A landscape with many valleys, sampled at points; each row gives a point and its height.
From any point a ball takes the steepest step (drop divided by distance) to one of its 2 nearest points. It stops when none of these is lower. Distance is the straight distance between rows; heights are no part of it.
K226 height 409: [-12  -9  -9 -16  22  24  -6 -28 -26 -37  51   1  18   4  -4  46  62 -11
 -18   7 -34 -18  20  10   6 -11  -6 -17   9 -42  12 -11  17 -18  -6  16
 -42  19 -22  -7 -38   4  17  19   1 -12  39  11  -7  15  -3  36  15   4
   8 -10 -18 -15]
K927 height 625: [  0  10 -31  22  -6 -33   8 -12 -24  -4  21 -25  -1 -31 -35  11  54 -16
  -1 -29 -40 -15 -14   5   3  -8   7  17   3  12   9  30 -13   3  51 -22
  19  -1  17  -3  -5   9 -41  -8 -16  32  13 -27  10 -30   0 -29  -8 -16
 -52  16   7  29]
K302 height 697: [-19   4  -4 -16 -10 -24   8   2  -8   1   1   7 -14   0   2   9 -15 -17
  -2 -15  -9   1  12 -11  -2  13 -25   0  17   0 -13  12 -16  -1  -1  -3
  24 -36 -15   5   6  18  -2   6 -28  -3  15   5  16 -17  10 -32   8   1
  -8   2  24  10]
K553 height 198: [-24   3  27 -29   9   4   2   0   3  -6  -5  14   0  24  28  16 -28  -5
  -8  -1  14   2  37   8  -3  13 -27 -12   5 -18 -16 -11  -2  -2 -33  20
  18 -27 -38  11  13   9  13  11 -20 -21  14  36  20  20  -3   0  16  -3
  22 -12   5 -17]
K469 height 577: [ 46 -19  -3  35 -19  13   1 -12  29  53 -23   2 -15 -29  -5 -26 -26  20
  30   2  16   0 -45 -64  -1   9  38  47 -20  35  10 -14   2  17 -18  -2
   5   3  53  -9  29 -24  15 -20   5 -12 -26 -20 -24 -12  -4 -40 -24  24
  -6   2 -28   5]
K692 height 308: [  2   4   4  16   6  -3   5  -4  14 -11  -9 -11   9   5  14   7 -18 -10
   5  -3  -2  14   3   6  -8  -1   0   5   4   3  -3   6   0   6  -9  -3
  -3   0   1  -3  -7   4   3   1 -15  14  -3  10  -2  -3  -2   1 -16  -4
 -12   6  16  -1]
K497 height 544: [  4   7 -20   9  -4 -11   4  30  23  19   0   4  13 -27 -13 -31   5  16
  13  -3  15  -2 -17   0  -2  -5  22   7 -13  37  -4  18   4  18  13 -10
  17  12  17   3   5  12 -26 -17  14   8 -27 -30  -2 -11  11  -1 -14 -17
  -7  -3  -4   2]
K34 height 307: [-32  -2  34 -23   2   1   9 -17   5 -16   0   9  -4  36  35  36 -25 -17
 -11  -9   2   6  45  10  -9  18 -34  -8  13 -25 -12 -15  -5   4 -30  22
  19 -31 -39  16  18   9  18  16 -32 -14  26  42  27  27 -14  -9  15  -2
   8 -10   8  -8]
K595 height 210: [-20  -4 -17  -2  24   5  -4 -15  -1 -27  38  -4  26  14   8  51  51 -26
 -11 -12 -28  -9  25  23  -5 -17   4  -9   6  -5  19  -2  11   1   4  11
 -19  11 -19   8 -19  19  -6  11  -4  11  34   5  -5  12 -13  21   7 -11
 -12  -1  -3   5]
K95 height 578: [-44 -11 -14  26  12 -16 -18  -3  10  -8  34  -5  25  39  14  62  66 -52
  -4 -31 -20  -8  31  46  -9 -29  28  -4   4  34  39  -2   6  19  39  13
  11   5 -13  39   4  17 -47  11  11  43  31  -7  12  36 -36   3  16 -22
 -41   9 -12  40]
K335 height 668: [ -3  -3  24  41  13   0   2  -3  46 -11 -26 -35  14  54  43  21 -39 -26
  14  -9  10  31  21  40 -21 -19  22   6  -4  29  11 -13   2  17  -6  -6
   2   5   3  18  21 -11  -2  -8   2  47  -5  29   8  39 -41  12 -26 -21
 -30  22  16  11]
K189 height 357: [ -5  -4 -11 -16  13  21  -8   5 -27 -29  44   4  11 -11 -19  22  58   3
 -23  17 -19 -23   4   6  13 -22  -3 -24   4 -24   7   4  21 -21   6   7
 -38  16 -23  -9 -47   7  12   8  18 -19  23   0 -11   8  15  44  13   4
  23  -9 -17 -19]
K750 height 726: [  1   4  -3  28  15   0  -1  23  32 -12 -11 -25  23  25  19   0 -10  -3
  11  -4  21  14   1  43 -13 -26  29   0 -18  44   1  -4   3  23   3  -3
   2  21  18  15  14   7 -21 -20  16  42 -23   0  -1  20 -18  19 -21 -29
 -14  10   2   5]
K702 height 717: [-26   7 -18 -43 -10 -34   1  18 -17  11  11  18 -22  -6  -9  -3  -7  -9
  -8 -12  -4 -14  18 -14   5  14 -33  -7  10   2 -17  13 -21  -8   7   1
  37 -44 -23  12  14  22 -14   2 -16 -23  23  -5  27 -21  19 -36  26   0
   2  -3  17   8]
K119 height 651: [-20  -1  21 -26 -13 -18  13 -30 -31 -14  -8   3 -25  25  13  36 -26 -28
 -10 -15 -22   6  25 -12 -10  26 -48   4  26 -27 -16  -1 -23  -9 -11   8
  19 -51 -18   9  20   6  16  20 -42  -1  23  24  32  -5  -6 -40  21   5
   0   0  24   2]
K175 height 519: [ 19   0 -11   8 -24  11   0  15  17  42  -9  19 -11 -40 -27 -48  -4  40
  13  16  24  -7 -43 -45  15  13  19  12 -15  18   4   6   4   8   6  -7
   1  13  24 -10   7 -11  10  -8  21 -30 -33 -31 -30 -17  18 -11 -11  17
   5  -7 -14   1]
K870 height 672: [  0   7 -30 -19 -11 -21  13  -4 -31  -4  16  -4 -21 -29 -31  -3  24   6
 -11  -5 -22 -21 -15 -23   8  12 -21  -3  12 -18 -10  25 -16 -19  20 -15
   0 -16   0  -8 -12  12   0   3  -7 -11  17 -20   1 -37  22 -32  -1   7
  -7  -1  15  11]
K426 height 582: [ 40 -21   2  45 -13   7   0  -7  39  44 -29 -13  -7 -16   8 -24 -33   6
  30  -3  15  12 -35 -39  -8  -1  46  53 -18  42   2 -18   3  26 -19   5
  15   8  57  -7  36 -26   4 -24   3  11 -27  -9  -4  -4 -13 -37 -33   7
 -13   7 -21   0]
K345 height 381: [-36  -8 -29 -22  14 -11 -14  28  23  -9  43   6  28  13   6  40  61 -24
  -4 -18  -7 -17  28  28 -11 -27  14 -20  -1  42  20   0  11   9  20   8
  11  -4 -27  25 -14  42 -42  -3  26  18  23 -18  11  28 -10  20  18 -28
   2 -11 -22  14]
K136 height 164: [ 25   1 -13  33  30  15  -2 -24 -28 -34  18 -33  27   6  -5  12  36  -2
 -10  -1 -25  -3  -9  42   5 -31  19  -1 -11 -10  19   5  16   4  22  -1
 -54  52  32  -7 -25  -9  -4 -16  -1  31   3  -6 -23  -2 -15  44 -13  -5
 -24  14 -15   2]
K240 height 478: [ 10  11  11 -15 -24   8  -5   3 -43  10 -14  20 -39 -21 -27 -37  -8  32
  -8  35  15  -8 -22 -34  25  25 -29 -11   3 -43 -14  -2  -1 -32  -1   0
  -9   0  -4 -21  -4 -20  36  18  14 -44 -10   0 -16 -10  28  -4  25  42
  40  -8   3 -12]
K283 height 424: [ 15   1   6  10 -16  15  -2  12  -6   3  -7  15  -9 -33 -22 -36   9  30
  -7  31  16  -6 -35 -16  20   3   4 -10  -4 -11   1   9  14 -11   8  -6
 -23  24   6 -24 -24  -9  21   1  24 -25 -21 -12 -27 -11  24  20  -8  23
  20  -4  -4 -11]
K521 height 138: [ 16  -4  36  12  -1  26   5 -28 -21 -31 -16  -2 -15  -8   2  -6 -17  14
 -10  35  -3   6 -12  -4   6  12 -17 -16   6 -48 -10  -2   6 -23 -21  -6
 -39  18   0 -30 -32 -22  38  18  -1 -16  -5  20 -23   1   8  23  -1  33
  16  -6  -2 -19]
K496 height 561: [-16  -9  45  22   7   6   9 -28  39 -18 -19 -19   9  51  49  41 -41 -30
   3 -13  -1  28  35  23 -22   1  -5   3  12  -5   8  -8  -2   9 -24  -3
  -2 -14 -24   9  12  -9  22  12 -20  24  14  44  10  38 -40   2 -17 -10
 -29  15  19   5]
K713 height 397: [-13   3   8 -53  -5   3 -19  63  38  46 -24  56  11  11  16 -43 -46  14
  11  -8  35   6  20  10  -2   5  13 -21 -16  33  -9 -11  -7   3 -25  -7
  42 -16 -32  12  19  10 -26  -7  12 -15 -30  -5  13   4  10  12  17 -10
  33  -8  -9  -4]
K606 height 601: [-12   9 -33  21   4 -35   3   8 -12  -3  27 -18  10 -27 -29  12  55 -15
   2 -27 -24 -14  -3  18   1 -21  13  12  -6  29  10  29  -5  14  50 -19
  23   0   7   7  -5  21 -51 -12  -4  33  12 -27  13 -13   0 -19   0 -24
 -43   9  -2  24]
K586 height 39: [-14   1  -3  -4  18   7   2 -14  -1 -27  22  -1  19  11  13  39  23 -19
 -12  -6 -15  -6  24  16  -5  -8  -7 -14   6 -15   2   2   5   0  -7  10
 -15   5 -23   2 -18  15   6  13  -9   2  25  15  -4   9  -5  16   2  -5
  -3  -1   5  -3]
K772 height 515: [  9   9 -19  30  -1 -12   7  15  11   4   1 -19  15 -23 -13 -19  17  10
  10  -8   4   1 -18  10  -2 -14  26  15 -12  33   0  17   2  24  23  -6
   9  23  34   2   6   8 -27 -22   7  26 -19 -24   0 -11   2  -7 -20 -21
 -23   5  -3   2]
K481 height 735: [ 19  -8   9  26 -33 -23   9 -23   7  16 -24 -20 -19   1   3  12 -30 -35
  13 -24 -25  27 -13 -29 -14  15  -3  34  28  13   2   6 -22   7   3  -8
  21 -31  27  -6  20 -11  -3  -1 -31  33 -10  -5  26 -17 -10 -49 -24   4
 -38  25  29  20]
K745 height 451: [ 32   3   2  46   3   4   2 -17  11  -6 -16 -35   7  -6   3 -13 -11   1
  10   3  -7  17 -24   4  -2  -9  26  21  -8  12   2  -1   1  17   3   2
 -14  32  47 -11   3 -14   1 -20  -5  33 -18  -3  -6  -9 -14  -1 -34  -7
 -27  12  -2  -2]
K356 height 690: [ 14  -4   7  26  32  25  -2 -10  18 -37  -8 -32  26  26  17  14  -4   1
  -5  13  12  10   2  43 -12 -31  17 -11 -14   4  10 -11  13   6  -7  -1
 -40  38  13  -1  -7  -8   8  -7  18  25 -10  12 -29  21 -19  52 -19 -20
  -5   8  -2  -3]
K969 height 28: [-15   9  30 -36  11  14 -10  14 -10   5 -12  24  -7  20  20  -7 -34  12
  -4  14  29  -3  34   2   3  16 -30 -16  -3 -27 -22 -17   4  -9 -37  24
  21 -27 -40   7  15  -3  11  10  -7 -37   2  39  17  18   4  11  31  -1
  47 -15  -2 -25]
K185 height 312: [-32  -2 -34 -28  13 -16 -12  24  12  -8  49   8  21  -4  -9  32  61 -21
  -9 -17 -14 -22  26  13  -3 -22   4 -15   0  29  14   6   6   4  20   4
  15 -11 -30  15 -23  39 -35  -2  18   4  29 -14  14  12   3  12  18 -23
   0 -11 -18   8]
K16 height 664: [  9   0   6  33  30  13   2 -19  19 -35  -6 -34  25  34  24  25  -4 -13
  -2  -1  -2  16  11  42 -16 -23  14  -2 -10   4  11  -6   8   9  -5   0
 -31  32  13   4  -2  -6   5  -2   4  35   0  19 -18  22 -31  34 -19 -18
 -21  15   6   3]
K658 height 206: [-23   4 -30 -25  11 -15  -4  15  -9 -10  43   6   9 -17 -16  23  49 -13
 -12  -8 -19 -25  16   0   4 -12  -6 -12   3   5   1  14   4  -7  14   0
   6 -13 -28   2 -26  29 -20   0   3  -8  30  -8   8  -4  10   3  13 -11
   1  -8  -5   3]
K256 height 407: [  3   1 -12  -5  11  13  -6  20 -12 -21  26   2  16 -17 -18   4  41  10
 -17  17  -1 -18  -7  10  12 -24   2 -21  -2  -5   6  14  19 -10   9  -2
 -30  18 -12  -8 -40  10   1  -2  23 -11   2 -11 -15  -1  18  41   4  -2
  21  -3  -8 -14]
K206 height 516: [-31  -2  -2  23  15 -12  -6  15  25 -13  16 -11  25  45  28  47  32 -36
  -2 -23  -1   2  28  54 -18 -28  25 -14  -3  46  23   0   5  21  21   8
  11   6  -8  39  11  21 -38  -1  15  44  14  -3  11  40 -36  10   4 -25
 -30  11  -3  32]
K437 height 447: [  9   4  16   0 -20  19  -9  15 -17   5 -13  24 -21 -28 -21 -39   2  33
  -9  37  19  -3 -29 -20  23   8  -9 -14  -2 -23  -5   1  12 -19   3  -3
 -17  18  -4 -27 -18 -16  30  11  23 -34 -21  -1 -27  -5  28  18   9  33
  32  -5  -1 -14]
K610 height 433: [-43 -11  47 -10  -6  -1  12 -31  23 -16  -1   5   1  52  48  56 -16 -32
 -13 -17  -4  14  53  23 -16  16 -24  -8  22 -23   5 -17  -3  12 -22  22
  14 -24 -43  24  21   3  17  20 -30   0  38  43  32  45 -36 -10   5  -8
 -18  -4  12   9]
K900 height 244: [ 26 -12  37  19  -5  24   4 -34  -3 -11 -34  -8 -17  -8  11 -19 -42  10
   6  31   8  19 -22 -17   0  16  -5   6   6 -33  -6 -15   2 -14 -30 -10
 -31  13  13 -32 -20 -32  38  12  -6  -8 -15  18 -24  -3   4   8 -16  33
  11  -4   0 -16]
K315 height 440: [ 11   4  -8   6   4  10   2  13  -8 -13   9   1   7 -22 -17 -14  19  13
 -11  16   3  -9 -19   4  13 -12   3 -12  -3  -5  -1  16  13  -6   9  -6
 -23  22   1 -12 -30   3   5  -3  15 -12  -9 -12 -18 -11  19  26 -10   4
  11  -2  -1 -10]
K581 height 675: [-22   2  10 -15 -10 -18  10 -17 -15 -11   0   4 -13  16  12  33 -16 -27
  -7 -17 -20   3  22  -5  -7  16 -34  -1  24 -14 -11   6 -17   0  -5   4
  20 -41 -21   8  10  13   7  14 -39   3  24  19  24  -5  -2 -31  13   3
  -9   2  24   7]
K43 height 391: [ 42  -4   8  46  -4  19   4 -24   5  -4 -17 -28  -1 -18  -5 -25  -9  17
   3  22  -2  10 -42  -6   5  -3  28  15 -10   4   6  -4  12   9   6   2
 -35  43  57 -21  -8 -23  12 -23   5  11 -22  -9 -22 -11  -5   9 -33  10
 -15   3 -16  -8]
K295 height 618: [-11  -1  16 -38 -11 -21  13 -28 -48  -4 -20   2 -36  27   7  17 -46 -11
  -9 -10 -12   7  19 -23  -9  33 -59  10  26 -39 -22  -6 -26 -17 -13  10
  22 -60  -7  12  34  -3  18  20 -36 -12  15  19  36 -13  -2 -46  32  13
  20  -3  21  -8]
K587 height 215: [-23   2 -23 -38  11   3  -6  -9 -36 -21  56   5  -4  -8 -20  36  63 -10
 -20   6 -31 -31  22 -10  11  -1 -19 -15  13 -34  -5 -11   5 -22   3  20
  -8 -12 -34  -1 -28  17   2  12   2 -25  49  10  16   5   9   7  28   0
  19 -19 -13 -14]
K656 height 652: [  8   8 -36  -1  -8 -25  15 -11 -29  -6  21 -15 -10 -35 -38   1  45   0
  -5 -16 -34 -21 -22 -14   8   4  -4   8   6  -7   4  30 -13 -11  39 -24
   0  -3  12 -10 -16  10 -16  -6 -13   7  15 -29   0 -40  14 -30 -12  -4
 -31   7  10  23]
K132 height 607: [  0  -2   0  -5 -10  -9   0  19  30  29 -20  16   0  -4   9 -29 -42   4
  19  -7  22  17  -6 -16  -3  11   8  12   1  20  -7  -1  -6  12 -17  -6
  24 -15   2   0  12  -1  -3  -5 -10  -4 -19  -1   4  -8  11 -17 -12   2
   3  -1  11   0]
K207 height 368: [ 26  -8   6  12 -21   5   7 -19   4  20 -27   1 -18 -20  -3 -28 -33  10
  14  11   9  11 -31 -44   2  22   3  20   6  -9  -3  -7  -7  -3 -17  -5
 -10   0  28 -17   2 -21  26   2  -8 -12 -17  -4 -16 -20  14 -22 -18  25
   4  -3   6  -2]
K940 height 616: [ -2  -6  27  30  22  12   7 -25  37 -29 -17 -29  17  46  43  33 -32 -21
   3  -5   0  25  27  36 -24 -14   6   1  -2  -1  11 -10   3   6 -21  -6
 -17  10  -7   5   8 -10  17   5  -6  31   6  35  -7  33 -41  21 -21 -16
 -26  17  15   2]
K902 height 337: [ 34  -2  11  37   1  23   3 -20  -6 -18 -11 -18   1 -16  -8 -22   2  17
  -7  27  -3   6 -38   6   9  -5  14  -2  -4 -10   7   1  18  -3  11  -5
 -46  46  35 -24 -29 -18  17 -14   9   4 -19  -7 -29 -10   3  31 -25  17
  -8   2 -13  -9]
K238 height 463: [  3   4  -6 -31 -12  11 -18  60  35  45 -14  49  11 -24 -14 -55 -16  30
  12   7  38  -5 -10  -9   0   1  22 -11 -22  32  -5   3   1   8  -4 -11
  23   8 -11   0   8   0 -19  -7  37 -19 -45 -30 -11  -6  20  16   9 -12
  33  -9  -7  -4]
K607 height 41: [-25   3 -36 -39   9 -17  -3   2 -36 -12  52   5 -11 -19 -32  27  58 -12
 -19  -6 -33 -34  15 -13  10  -3 -20 -10   9 -18  -7   6  -6 -20  17   4
   9 -27 -32   0 -23  25 -12   6   1 -22  48  -5  15 -13  17 -12  24  -3
   5 -13  -4   4]
K558 height 532: [ 14   8   1 -39 -23  -9   5 -20 -60  29 -30  10 -51   4 -25 -31 -44  30
   7  14  16   5 -16 -55  10  41 -49   7  10 -55 -17 -15 -23 -32  -5   3
   2 -33  14   4  35 -28  26  18   1 -39  -4  -7   2 -19  19 -41  38  43
  48 -11  11  -7]
K817 height 698: [ 10   6 -20   6 -19 -20  12  -3   3  15  -1  -6 -11 -29 -16 -17  -3   5
   9 -11  -9   0 -23 -29   0  13  -1  18   9  11  -4  19 -13   5  13 -11
  14 -10  23  -5   7   3  -4  -6 -12   1  -7 -23   1 -31  13 -36 -18   1
 -22   5  14  14]
K630 height 301: [ 11  -2 -17  32  39   8  -8 -34 -29 -34  26 -30  35  23   4  35  48 -22
  -7 -18 -38  -3  11  49  -1 -29  18   7  -8 -10  29  -1  11   4  21   2
 -45  44  21   2 -12  -5  -7  -2  -7  43  15   3 -18   5 -32  35  -4 -11
 -37  21 -10  13]
K227 height 586: [ -4   8   7 -44  -5 -19   9 -22 -60   9 -24   6 -41  27  -2  -4 -48   8
  -5   1   1   1  15 -30   0  39 -65   9  15 -49 -23  -8 -20 -26 -11  15
  22 -59  -2  16  42  -9  12  16 -25 -33   8  13  31 -16   7 -41  44  17
  40 -11  16 -11]
K624 height 700: [  6  -1  13  38  11   0   0  11  43  -9 -24 -33  17  38  32   5 -34 -14
  17  -6  19  27   7  38 -18 -22  29   7 -10  37   3 -14   2  21  -4  -3
   6  13  15  13  21  -6  -9 -17   8  46 -18  16   4  28 -29  12 -28 -22
 -22  16  10   4]
K215 height 575: [-15  10 -34  15  -4 -36   6  26   6   6  20 -13  14 -31 -23  -6  41  -4
   7 -24  -5 -11  -3  20  -6 -18  19   8 -12  46   4  29  -3  22  44 -19
  35   4  11  11   2  23 -57 -19  10  30  -3 -38  17  -4   5 -16  -1 -33
 -37   2  -6  19]
K336 height 542: [  4   7 -28  25   3 -18   7  20  -3   0  14 -23  19 -27 -23 -14  41  10
   6 -16   0  -6 -15  24   0 -25  29  11 -17  39   3  21   0  25  36  -8
   8  31  34   7   4  13 -41 -28  14  34 -15 -33   4  -7   0  -4 -11 -32
 -29   5 -13   3]
K862 height 261: [ 31   4  -5  36  15  13   4 -23 -20 -26   8 -29  15 -10 -10  -6  22   5
  -9   8 -20  -2 -24  24   8 -17  18  -1  -6 -12  11   9  15   0  23  -5
 -45  48  39 -14 -30  -8   1 -19  -1  21  -5 -11 -20 -13  -5  30 -20   2
 -19  10 -11  -2]
K654 height 318: [ 28 -11  16  23 -10  16   4 -22  12   8 -30  -5 -11 -14   8 -25 -38  10
  11  18  12  17 -29 -28   0  15   8  16   3 -10  -4 -14   3  -1 -22  -6
 -18  13  22 -23 -10 -26  28   2  -5  -6 -19   5 -20 -11   7  -3 -26  23
   5  -2   3 -10]
K942 height 570: [ -5  10 -33 -18  -9 -23   3  43  19  27  11  16   5 -40 -27 -38  15  20
   8  -7  14 -18  -9  -9   1   1   9   1 -12  33  -5  27  -3  10  21 -17
  29  -3  -1   5   1  18 -34 -13  20 -11 -19 -41   4 -16  23 -12   1 -19
  -6  -5  -4   8]
K49 height 500: [ 14  12   6 -24 -30   3  -2  -6 -53  21 -20  18 -49 -13 -30 -39 -21  34
   1  30  16  -3 -24 -47  24  35 -38  -6   3 -49 -16 -10 -10 -35   0   2
  -3 -13   5 -13  15 -25  34  19  11 -45  -9  -4 -13 -12  27 -21  32  49
  45  -9   7  -7]
K177 height 583: [ 13  -7   3  18  -7  -4   4   8  37  24 -26  -2   3  -5  13 -24 -43   1
  23  -5  19  21 -14 -16  -7   5  21  24  -1  24  -4  -6  -1  17 -14  -3
  16  -2  19  -4  14  -7  -1  -9  -8   9 -23   0   2  -6   3 -16 -25   0
  -7   3   8   0]
K983 height 389: [ 23  -6  14  28 -10  30  -3   7   3  -4 -19   3  -2 -26 -14 -34   1  32
  -7  37  17   4 -44  -3  15  -7  16  -6  -9   1   8  -2  24  -3  11  -3
 -34  43  21 -26 -24 -17  20  -9  30 -13 -34 -11 -35  -6  14  37 -18  18
  12   0 -13 -12]
K493 height 287: [  4   2  11  -7   4  23  -4  -2 -38 -33  23   8  -8 -14 -15   8  35  14
 -25  30 -12 -19  -3   4  18  -7 -17 -26   4 -44  -6   8  18 -30  -1   5
 -37  16 -18 -21 -40  -5  29  15  14 -30  15  10 -13   7  18  36  17  24
  29  -6 -11 -23]
K393 height 545: [ 28 -12   4  41  -8  -1   1  -2  40  29 -28 -19   1  -7  13 -22 -35   1
  27  -4  14  22 -24 -18  -9  -3  37  40 -10  35  -2 -12   1  24 -12   3
  13   8  43  -5  26 -19  -2 -20  -2  20 -27  -4   2  -3  -8 -22 -35  -2
 -17   8  -5  -2]
K597 height 691: [ -3  11 -16 -25  -3  -6   3   7 -36  -7  17   7 -18 -21 -24  -7  17   9
 -16  11  -8 -22  -3 -17  15  10 -24 -14   7 -28 -18  14  -4 -21   3  -1
  -3 -13 -15  -9 -18   6  10   9   0 -30  15  -3   0 -18  26 -11  15  12
  19  -8   9  -7]
K541 height 214: [ 15   1  23   6  -4  22   3 -22 -37 -33   1   4 -17 -15 -10  -6  10  15
 -20  35 -12  -8 -15   0  16  10 -21 -21   9 -49  -7   7   9 -32  -7  -6
 -41  18  -1 -29 -38 -14  37  17   1 -21   3   9 -19  -4  14  24   6  38
  20  -5  -3 -19]
K53 height 191: [-13   3   7   5  13   1   6 -13  11 -22   5  -4  14  17  21  33  -1 -20
  -6  -9  -8   6  22  15  -9  -2  -8  -8   6  -7   2   3   1   6 -12   3
  -4  -7 -18   4  -6  13   7  10 -19   9  18  21   0   9 -11   7  -4  -4
 -10   3  14   0]
K263 height 508: [-31 -10  49   7   5   7  13 -31  36 -19 -11  -7   7  56  52  53 -29 -31
  -6 -16  -4  23  46  26 -21   8 -16  -3  15 -14   9 -11  -4   8 -27   7
   4 -16 -38  18  15  -4  23  20 -23  12  26  44  17  45 -41  -2  -7 -10
 -23   8  15   7]
K544 height 189: [-17   2  38 -52  13  21 -18  34  16  18 -22  39   3  30  31 -15 -45  15
   1   8  42  -1  36  16   1   8 -13 -27 -10  -7 -16 -25   4  -6 -40  18
  28 -21 -51  12  21  -1   2   5   5 -32 -10  38  19  27  -1  24  29 -12
  52 -15 -10 -22]
K506 height 435: [ -4   3   2 -43  -8  11 -21  67  44  51 -23  57  14  -5   2 -54 -34  23
  15  -2  40   2   1   1  -3   2  25 -17 -21  36  -6  -9  -4  10 -16 -12
  33  -3 -18   5  15   2 -26  -9  28 -14 -46 -20  -1   0  14  17  10 -13
  37  -9 -10  -2]
K866 height 345: [ -8  -5 -29  11  33   7  -8 -29 -25 -28  46 -16  33  12   0  48  71 -25
  -7 -17 -41 -15  15  33   1 -26  15   2  -1 -10  35  -2  15  -2  22   5
 -38  24  -2   4 -25   9 -10   7  -5  24  31  -2 -14   5 -20  31   3  -9
 -25  10 -14   8]
K402 height 464: [-30  -3 -11   1  11 -11  -9  29  31 -11  23  -2  28  35  24  38  39 -27
  -1 -20   6  -6  27  49 -17 -28  22 -20  -7  53  19  -1   7  16  15   4
  14   2 -16  33   4  34 -41  -6  24  34  10 -14  11  37 -23  17   7 -29
 -11  -1 -12  26]
K269 height 346: [-12   0  24 -51   0   7 -21  51  31  51 -35  57  -1  25  22 -45 -68  18
  14 -11  44  19  23   5   4  12  11 -16 -11  18 -13 -29  -9   1 -39  -6
  45 -23 -34   9  25  -9 -13  -5  -3 -23 -23  14  15   8   5   9  19  -3
  41  -6  -8  -7]
K180 height 551: [ 37  -9  -7  27 -25  14   4  -7  22  49 -16   5 -16 -38 -18 -35 -15  32
  25  11  16  -5 -51 -61   8  12  29  31 -16  28  11  -4   2  13  -4  -3
   1   8  46  -9  21 -18  15 -16  11 -21 -29 -28 -29 -17   3 -30 -21  24
  -7  -2 -26   5]
K384 height 557: [  7   6   0 -42 -16 -17   9 -22 -60  16 -25   5 -47  10 -17 -16 -43  17
  -1   6   3   1  -4 -43   3  39 -56   6  16 -54 -23  -7 -25 -31  -7   6
   8 -46   7   8  33 -18  21  18 -11 -30   3   1  15 -22  14 -43  36  31
  41 -11  16 -10]
K432 height 731: [-17  10 -25 -46 -13 -29   2  25 -20  28   3  23 -27 -16 -20 -29 -17  12
   0  -6  10 -13   6 -28   9  22 -31  -4   5  -5 -19  11 -25 -10   4  -3
  33 -36 -14   8  21   9  -9   1  -5 -34   8 -14  17 -29  26 -37  26   6
  11  -2  17   9]
K537 height 489: [  7   4  -9 -15 -19  11 -10  44  24  42  -7  38   2 -36 -27 -55  -5  39
  12  14  31  -9 -25 -27  10   7  17  -3 -21  24  -1   7   3   9   7 -10
  13  14   1  -5   3  -3  -6  -6  35 -28 -41 -33 -21 -12  22   5   3  -2
  20  -8  -8  -3]
K758 height 334: [-22  -6 -18 -26  15  13  -4 -36 -33 -29  56   4   9   2  -9  54  70 -18
 -16   1 -43 -23  25   1   6   0 -12 -11  15 -46   8 -16   6 -20   0  21
 -27   5 -30  -3 -30   9  11  21 -10 -13  53  12   7  10  -1  16  21   3
   4 -15 -11 -11]
K788 height 267: [-13   5  41 -59   9  18 -26  41  15  37 -33  53  -1  36  31 -32 -61  20
   4   0  45   9  37  14   6  11  -7 -24 -15  -1 -16 -32  -2  -5 -44  10
  43 -29 -49  14  30 -12  -6   1  -1 -35 -14  35  22  21  -2  21  36 -10
  57 -13 -16 -17]
K933 height 719: [ 12   0  -3  16 -26 -22  12 -18  -1  10 -14 -14 -16  -8  -6   3 -17 -20
  10 -19 -22  15 -14 -27  -8  14  -8  25  23   7  -1  15 -21   2   7 -11
  16 -22  22  -6  12   0   0   2 -27  22  -3  -8  13 -28   0 -43 -20   3
 -30  18  27  17]
K98 height 496: [ 27  -5   4  46   3   6  -1  -3  30   4 -24 -32   9   1   8 -19 -24   5
  17   3  13  21 -23   7  -7 -16  37  27 -16  31  -1 -11   4  25  -4   6
  -4  31  47  -6  18 -17  -4 -25   7  32 -27  -2  -4   1 -13  -1 -36 -14
 -18   8  -5  -7]

Where does a ball stop that starts at each point below?
K238: K969
K817: K772
K558: K902
K432: K902
K402: K607
K606: K772
K189: K521
K610: K969
K132: K586
K226: K607
K16: K969
K702: K902
K469: K969
K98: K902

Write out the way that a ball takes from each point below.
K335: K940, K496, K263, K610, K34, K553, K969
K933: K817, K870, K656, K927, K606, K215, K336, K772
K95: K402, K345, K185, K658, K607
K942: K537, K238, K506, K713, K269, K788, K544, K969
K256: K189, K493, K541, K521
K206: K402, K345, K185, K658, K607
K295: K227, K384, K558, K49, K240, K437, K283, K983, K902
